Each row is a point on a tangle of strands that fork, close into loops and nearly touch. The rows are in no order.
In the rows, zero is written as 128.
Points whose rows are less than 51.9 apart are linked; no others are. Some points are linked to none.
<252>: [157  92 130 182 114 202  80 116 154 146 108 141 114 113]
<151>: [111  81 156 138 136 136 144 103 171 118  84 123 127 122]
<347>: [ 77 130 113 124 114 101 133 117  92 121 186 186 175 157]
<354>: [183 101  98 137 103 207  79 146 148 155  82 158 126 103]
<579>: [156 131 135 130 136 119 149 142 117 155 115  83  95 113]
<197>: [196 141 115 105 115 135 128 161 128 137 115 105  86 103]
<433>: [ 62 147 114 139 102 139 147 127 109 103 182 207 184 166]
<527>: [108 149 133 104 168  66 114 114 132  94 143  95 146 149]
<158>: [152  84 132 165 111 158 115 115 129 139 105 120 105 109]
<386>: [146 143 159 121 156  91 151 117 128 137 103  54  89 111]
<34>: [200 118 109 113 117 188  84 143 137 146  75 129 107  93]
<553>: [108 165 136 104 167  88 119 118 111 136 140  98 139 135]
<465>: [192 105 106 131 120 197  78 141 142 158  80 137 117 102]
<414>: [ 68 140 119 135 118 118 145 126 140  81 164 171 171 169]
<317>: [126 176 153  99 181  78 129 112 127 132 124  64 113 123]
<349>: [153  86 149 185 116 167 111  95 162 124 103 131 123 118]
<490>: [108 138 124 104 165  59 122 107 127  86 158 106 156 157]
<342>: [188 111 105 116 107 168 104 155 126 141  99 122 102 100]
<325>: [170  92  94 143  85 202  95 156 138 149  94 172 124 106]
<383>: [ 54 151 115 136 102 175 138 161 132 142 140 200 163 149]
<181>: [163 122 157 135 145 108 138 115 119 133 105  59  79 103]
<538>: [137  78 155 160 121 150 134  97 168 120  92 126 128 119]
<211>: [183 105 131 135 135 146 106 124 118 139 108  86  80 100]
<584>: [177 109  96 125  76 178 106 169 130 143  94 156 124 103]
<24>: [205 159 115  95 117 125 127 150 141 131 121  97  70  96]
<244>: [ 68 139 109 129 111 120 132 124 102 119 187 197 178 160]
<316>: [106 100 151 145 116 135 144 120 148 134  90 120 123 120]
<242>: [109 129 140  94 146  50 135 107  76 113 183 141 148 147]
<263>: [ 63 147 122 137 117 128 128 133 135  97 151 166 162 159]
<520>: [ 67 119 130 118 107  80 164 110  88 117 187 196 179 157]
<123>: [142 174 140 105 169  93 147 121 120 160 131  76 110 120]
<419>: [179 145 131 116 140 118 148 139 122 147 127  72  73 104]
<150>: [ 73 120 124 121 117  81 173 102 116  94 179 184 188 162]
<401>: [184 119 105 116  91 157 116 174 126 141 103 129 113 102]
<192>: [127 163 158 108 172  79 138 117 133 126 106  58 108 122]
<559>: [121 129 142 136 135 113 146 137 123 152 105  92 115 118]
<78>: [ 62 152  99 130  96 187 146 173 132 160 143 220 176 151]
<289>: [ 71 133 119 129 118  98 162 109 126  84 175 176 185 169]
<558>: [116 148 136  87 161  68 118 107  84 121 174 127 140 138]
<182>: [ 72 108 127 129 148 138 162 152 168  66 155 154 143 175]
<356>: [135  90 141 161 111 142 135 119 130 143  95 113 111 112]
<450>: [193 158 119 105 140 113 149 139 135 142 134  78  63 103]
<618>: [187 114 122 120 128 147 118 145 118 141 108  93  78 101]
<49>: [160  89 146 189 119 177  87  98 166 125 109 124 118 116]
<190>: [ 65 141 124 140 108 139 164 132 129  77 172 196 190 176]
<313>: [105 129 131 104 147  50 134 100 107  94 173 127 162 155]
<32>: [161 172 133 107 160  98 157 131 127 165 132  79  94 119]
<571>: [113 162 129  96 168  84 114 115  98 136 156 114 139 136]
<487>: [102 118 149 139 124 118 138 131 138 142  93 105 123 121]
<97>: [ 58 150 118 136 116 137 125 142 130 122 143 172 159 150]
<27>: [157  88 116 169 110 187  92 123 133 145 108 137 110 112]
<331>: [101 160 140 106 164  80 115 124 127 117 129  88 139 138]
<526>: [178 105 145 140 138 132 120 113 117 133 105  71  79 102]
<261>: [ 56 154 117 139 109 158 132 149 132 135 142 182 162 149]

How many points has the smallest loop of links through each point below? Write 0 if it is on no loop.
<331> | 8
<252> | 9
<244> | 8
<354> | 7

A piece is two or more points that can be reached from each other along the links. Count, over all rows, the pieces, the separate loops (a circle has one, a figure eight two, a Y none), the forks (points with three links) and the tips (points with one).
pieces | 4
loops | 4
forks | 2
tips | 2

Name the points in between on the shortest way along the links from the first point to the second, in order.
<263> / <433> | <414> <190>
<527> / <242> | <490> <313>
<354> / <401> | <325> <584>
<386> / <450> | <181> <526> <211> <618> <197> <24>
